Points, in no order, along strands that fork and pass close to each other.
Points whose rows are less than 89.4 apart are linked; no others are. Some points are linked to none.
k_65: [ 11  25  25  38 -18 -25  -1  20  12 -37   5  11  25  36   8   3 -48  46
  17 -30   7 -25 -34   8  -2]
k_980: [ 27   5  -9  -8  15 -15 -13  46  18  65  -4   2  38  -2   0  24  -4  27
 -11  -8  17   2  68 -30   7]
k_663: [ 13  27  -2 -12  15 -20 -32  41  30  58  12  -7  34  16   9  12  -4 -12
  -8   1  14   5  64  -9 -11]
k_203: [-10  50  18   0 -11 -28 -39  43  23  30  26 -18  29  34  30  13 -26 -11
  -4   5 -13  -2 -23 -15 -23]
k_119: [  9  -1  -9 -20  19   3  -4  33  -2  59  -9 -25   6   6 -34   5  10   5
   3  14  -8   0  43  31  11]
k_861: [  1  19  22  -8  -4 -10 -20   3  35  -7  30 -14  35  10  14  30  -2 -23
 -19   8  29  22  31 -18 -21]
k_740: [ 10 -18  -4  -8  -7  17   7 -16 -30  14 -11 -21 -12 -33 -17 -22  42  -1
  19   2 -12  14  -6 -24   4]
k_783: [  4 -10   4 -10  -5  -8 -19 -24  10   9  12 -27  35 -11  20   6   6 -23
 -10   2  20  12   6 -28  -5]
k_847: [  6   1 -40 -11  13  15 -16   5 -27   3  -1 -19  23  19   7  19  -6  17
  41  -7 -37  -8  16 -36   7]
k_242: [-14 -20 -18  19 -23   7  37 -37 -24 -50 -22  28 -39 -22   4 -51  22   4
   8 -14 -27 -16 -37  -8   9]
k_473: [ -4  30   8  29   8  -1  13  21  28  -2   3 -33 -21  43   2  20 -17  -5
  22   6 -31  -7  -5  25  14]
k_794: [  2  42  27  -6   2 -33 -33  40  50   9  30 -25   3  23  15  27 -32 -17
   1   7  12  15 -28  13 -12]
k_34: [-10 -16 -21  24 -20  27   6 -26 -29 -65 -35  51 -31  21 -19 -49  19  11
  -1 -12 -39  -9 -22   2  24]
k_206: [ -8  -2  10 -37  38   6 -17  28  37 -14   4 -29 -36  21 -13  25  34 -25
   2  29   0  -4   0  43   1]
k_949: [-14  -4 -37   2 -11 -10 -21 -31 -20 -14 -33   5  18  -2 -27 -31 -20  26
  33 -18  -7 -28 -22 -22  26]
k_78: [  8  -8  -2  -4  23   5   1  49  -2  58   7 -27  15  -5   2   8  23  32
  22  -7  -7   4  61 -10   9]
k_265: [ 19  -3  13  13  -6 -17 -11 -22  17 -29  10  -4   1  -2   0  20 -46  -4
  15  18  29  17 -17 -41   4]
k_780: [ 23 -20   4 -11  10  -4  10  -3   0  54 -17  -4  20 -55   1   2  18 -11
 -34  -9  31  12  37  15 -10]
k_823: [-11   3 -30  32 -22   7  22 -14  12 -66 -31  38 -15  36 -19 -36  15  35
   2 -29 -24 -27  -5  18   9]
k_631: [ 21 -24  14 -26  22  10  -6   6 -15  47  -9  -6   1 -21 -14 -12  25  -7
 -15  19   9  13  28  19  -8]
k_15: [  5 -11  28   4 -15  -8   0   0  -3 -27  28 -12   1  -1 -11  22 -12 -12
   2  27  23  15   4  34 -17]
k_505: [-29  -5 -15  14  -8  52 -21  38 -10 -44  -9  13 -19  40 -11 -12  34 -27
  -3  21 -19 -15 -42  25   3]
k_95: [-15  -8  -1   6 -33 -30   0 -38  -3 -44   7  30  21 -33  24  -3 -22   9
 -11  -6  44 -14 -64 -47 -28]
k_312: [ 18  16  27 -23  25  21  48 -16 -12  52 -14  26 -23 -34  -1  19  36 -38
 -51  -7  17  22  35  15 -26]
k_931: [  1  -7  35  -7   2  -7   9 -45 -18 -10  25  -4  20 -27  26   5   1 -24
 -21 -14  36  24 -14 -25 -15]
k_904: [  6 -23 -30 -36  17 -13 -23  -4  -8  23  10  -5  38 -55  24  20 -26   5
 -17   1  25   1  34 -60  -8]
k_991: [  6  35  18 -35  23 -23 -11  42  50  42  18 -10  21   6 -12  32  -4 -23
  -5   2  18  -9  52  24 -24]
k_762: [  7 -10   3 -36  11 -17  -3 -18  -1  38  10  11  38 -62   6   5 -15 -34
 -41   1  40  13  29 -57 -17]
k_366: [ -5 -23   7  -3  34  23  29 -11   0  -2   8   4 -32  -8  -8   9  32 -53
 -35  19  15  36 -14  52  -7]
k_579: [ 18  28  20  -1  10  -5  15  -4  40   4   2  -2  -7  16 -39  31  -4  -3
   6  10   8   9  37 -17  -6]
k_519: [ 10 -33  39   2  -3   0  19 -50 -10 -33  12 -10  -3 -25  26   4  -6   8
  -5 -18  34  13 -37 -11 -18]
k_682: [ -3 -42 -30  11  -1  55   7  23 -41  11 -16  -3  -9 -12  -7 -16  15  17
 -18  16 -44  -8  37  -9  42]
k_677: [ -2   0   3   3  -1   2  68 -27 -19  38   7   6 -31 -31  36   5  26 -47
 -15   6 -10  15   6   8 -19]
k_962: [ -5  43  -6  17 -19 -23 -20   9 -15  32 -12  -8  38  18  35  -4 -41  40
  35 -22 -40 -57  -9 -29  -5]
k_110: [-10  -1  14 -36  17 -13   7  -5  16  21  17  16 -11 -42   6   6  25 -63
 -32 -16  45  20  33  52 -40]
k_693: [  5 -18  30  14  21   0  14 -26 -10 -34  14   0 -21   0  39  -3  18  -5
  -7 -28  34  31 -49  25 -27]
k_546: [ -4 -12 -12  24  -4  22  -5  31   3 -31 -16 -14 -20  44   2 -24  21 -14
  18  -2 -15 -36 -25  23   0]
k_467: [ -5  -9 -13 -15   3  28 -16  38  -4  11 -14 -19  -3  -4 -32  -7  16  -3
   5  25 -24  -2   8  46  20]
k_86: [ -8  31  -8  28 -25 -38  -7 -12   3 -21 -13  10  25  12  10 -24 -53  35
  29 -24 -36 -57  -9 -27  18]
k_583: [-21   9   8 -31   7 -14   4 -23   8  33  36  -5   3 -43  33   2  24 -48
 -33 -15  26  48  18  38 -34]
k_302: [ 11  28  22  35   2 -18  -8  16  22 -31  17  -8  -5  41  12  23 -26  19
  34 -20 -10  11 -30  27   1]
k_717: [-17 -10 -12 -11  -5  28   5  20   2 -18  -9  13 -33   6 -37   2  29 -16
 -12  39 -30  14   3  39  24]
k_674: [-12 -32 -38  14  14  43  -4  34 -31  11 -10 -15  -4  23   5 -18  21  36
   6   0 -48 -14  19  10  46]
k_972: [  7 -15 -24 -16 -18  -7 -18 -22 -32  -1   8 -13  43 -27  13  -5  -5   7
   1   5   6  -8 -11 -27   5]
k_447: [ 10   0  28 -12  16   4   2  -5  46   8  -9   2 -10   4 -28  32  18 -16
 -26   6  35  30  34  17 -11]
k_858: [-13  -7  -2  -8  10  38  60  -3 -25  46  -9  25 -37 -28  15  -4  48 -42
 -39   9   1   9  21  -5 -11]
k_322: [ -1  30  -6   5 -19 -20 -28   1  13 -14 -10  -2  10  48   2 -14   4  38
  31  -8  -5 -37 -23  33 -18]
k_74: [  3  40  15  28 -29 -34 -27  -6   9 -26   0   8   9  30   1 -22 -60  48
  15  -4  -4 -32 -36 -40   1]
k_22: [ 12  19  16  15 -17 -30 -31  17  14 -43   1  16  22  23  13  -2 -42  34
 -19   1   7  -9 -41 -68   0]
k_816: [-15 -20   4  10  -2  54  -3  -2 -20 -34 -12  20 -31  14   6  -3  40 -17
 -13   8 -12   8 -46  24 -11]
k_556: [  8  21   6   9 -27 -34 -19  38  -1   4  29 -26  29   6 -11 -15 -13  -1
  14  24   8   4  -9   6  10]
k_785: [-22  27  -2  18 -10  16  14   5  14 -46 -17  28 -14  61 -19 -29  -1  42
  19 -20 -46 -48 -11  27  12]
k_524: [ -2 -12  -4 -14  30   3  -7  32  38  16 -24 -11 -30   1 -46  23  23 -39
 -10  36  22  -3  12  58   3]
k_75: [  7   9 -17 -34   8  30 -22  13 -23   0   2 -28  17  15   9  14  12  11
  25   2 -14  -3  14  -4 -24]
k_213: [  5 -11 -11 -24  11  15  -8 -11   2   1  11  -8 -22 -15   9   9  37 -26
 -11  19   6  39 -19  44 -14]
k_47: [ 13   2  12 -13   1 -25  -6  -4  14  37   6  20  33 -43  -5   7  12 -21
 -38  -2  46  26  53  -9 -31]
k_676: [-21 -28 -15  13 -19  23  40 -46 -36 -30 -28   2 -26 -36  -4 -19  10 -14
   9   1 -36 -20 -16 -24  12]
k_820: [ -2 -33 -22  -7 -17  21  -6 -22 -37  17 -27   6 -12 -24 -15 -42  17  25
   9   0 -29  12 -12  13  28]
k_617: [ -2  49  44   0  28 -30 -12  31  64  23  13 -38 -11  22  19  14  -9 -20
  13  -1   1  11  -1  24 -14]
k_280: [  0 -20  19  -5  23  19  29  -2  29 -10   5  14 -39   9 -20  45  29 -35
 -15   7  36  35  19  42 -14]
k_881: [  0  -4  40  -8  10 -22  22 -33  -6   5  39  22  -2 -45  25   4 -27 -37
 -48   2  39  35  -6 -35 -16]
k_959: [-15 -13  14  11 -22  23  22  14   8 -37   9   0 -30  26 -40   3   6  11
  10   9 -34   0  -8  46  26]
k_340: [-12  -1 -10  22 -23 -22  -7 -45 -13 -51 -12  22   0   9 -28 -34 -34  35
  29 -31   9 -14 -30 -13  21]
k_654: [ -6 -30  20   3   5  31  10  -6 -13 -43   9   8 -25  15  12  13  23   3
  -8 -11  22   7 -40  38 -16]
k_876: [ -6  20 -26   4  -7 -25 -27  15  10   7  -9 -12   9  28   9 -15  -3  31
  32  -3 -42 -24  -6  35  12]
k_779: [  9  15 -16   1 -22 -17 -29  31  -6  28   5 -32  35  11   1 -14 -18  31
  23  11 -30  -8  -1  14  24]
k_272: [-14   8  15 -18   9  -8  29 -38 -14  58  19   1   9 -39  53   8  22 -27
 -23  -8   5  33  15   6 -26]
k_846: [  1  28  -3   6   3 -10   7  10   7  36  -1 -21  -3   7 -11   6 -32   0
  25   8 -36 -16  36 -37  33]
k_13: [  5  -1 -12  12 -14 -25   4 -55  -5 -57 -24  51   8 -10  10  -3 -38  35
   8 -23  43 -22 -63 -24 -24]
k_758: [  8  -3 -29  -3  23  26   3   4 -21   7  -5 -20  -6  15 -24  11 -12  -3
  27  18 -35 -11  41 -23  31]
k_502: [ -5 -43 -24  -7  12  46  37  20 -41  33 -17   5 -15 -44 -17   1  14   9
 -18  20 -22  -4  52 -13  21]
k_192: [-15   8 -26  11  12  27   0  58  -8  21 -18 -14 -26  48   2 -14  13   6
  22  -2 -58 -26   8  10  30]
k_574: [ 20 -28  10 -15  43   5  33  -4 -11  78 -14  24 -11 -38  23  13  38 -16
 -51 -25  20  12  47  11 -17]
k_766: [ -1 -11 -11   6 -20 -34 -29 -11  11 -48   6   7  20 -11  15  -8 -48  21
 -15 -11  36 -22 -62 -81  -4]
k_905: [ 23  22   0  15  -4 -17   4 -13  23   1  19 -10 -14  15 -15  23 -41  -3
  25  32  -4   5  20 -39  13]
k_590: [ 17 -25  27  17  -8 -12 -15 -23   2 -50   5   2  -7   4  11  17 -31  30
  18 -14  35  17 -35 -21   7]
k_323: [ -4  -5 -10  35 -14 -31  19 -43   5 -52 -15  61  -2   0 -12 -13 -39  52
  14 -22  34 -29 -31 -19   5]
k_289: [ -7  53  16 -12   0 -20 -28  33  34   8  34 -12  36  26  29  26 -23 -21
 -29  12  15  14  19 -52 -13]
k_35: [ -2   5   0 -12  30  14 -17  14  18 -15   7 -32  -9  20  -9  21  31 -30
  15   0  10  23 -13  34 -15]
k_724: [-10 -17 -26 -10 -12   3 -13 -21 -29  -9 -32   1  -5  17 -21 -46  11  24
  31  -7 -37 -20  -2  -8  32]
k_388: [ -4  46   2  33 -20 -30  -1   8  16 -25  -9  29   9  61  -7 -11 -29  51
  22 -27  11 -44 -28  36 -19]
k_996: [ -6  -9   4  12 -38  10   4  -2   1 -19   5 -14  -2   1 -46 -11   0  10
  20   1 -16   5 -14  12  25]
k_898: [ 14 -17 -19 -24  15   5 -36   9 -23  30  16 -15  42 -33  10  -2 -16  29
   6  -3   3  14  20 -39   7]
k_678: [  3 -16   0  20 -30 -11   9 -44 -15 -46   8  11 -10  -9 -34 -21 -27   9
  14  -7  -6  10 -15   6  24]
k_748: [ -1 -27 -18   3  -7   6  32 -39 -39  12  -8   0 -20 -41  21 -20   8 -20
   7  -2 -12 -12 -21 -26   2]
k_450: [-13 -34 -19   6   1  52  39  15 -44  38 -21  38 -28 -35  10 -14  33 -21
 -32  29 -25  17  12  -2  16]

A fork is a point with three links. Follow the links from the first point to the second and name the forks in between, in order.
k_991 / k_881 -> k_119, k_780, k_783, k_931
k_119 / k_674 -> k_780, k_858
k_192 / k_13 -> k_858, k_780, k_119, k_340
k_962 / k_861 -> k_74, k_340, k_119, k_780, k_783
k_272 / k_762 -> k_858, k_780
k_663 / k_388 -> k_119, k_340, k_74, k_65
k_816 / k_904 -> k_519, k_931, k_783
k_783 / k_22 -> k_780, k_119, k_340
k_312 / k_758 -> k_780, k_783, k_931, k_519, k_905

A fork is a point with three links, a tip a point with one. Leave the first point through the second and follow the links. Name the first fork or tip that comes.
k_823 / k_34 -> k_340
k_579 / k_447 -> k_524
k_724 / k_820 -> k_785
k_524 / k_206 -> k_905

Follow the links from the first point to the second, and from the first to the third. Name the last point that the two ways share.
k_213 / k_467 / k_505 -> k_519
k_861 / k_583 / k_949 -> k_780
k_192 / k_467 / k_579 -> k_780
k_740 / k_904 / k_980 -> k_119
k_991 / k_546 / k_35 -> k_519
k_677 / k_289 / k_546 -> k_783
k_86 / k_823 / k_78 -> k_340
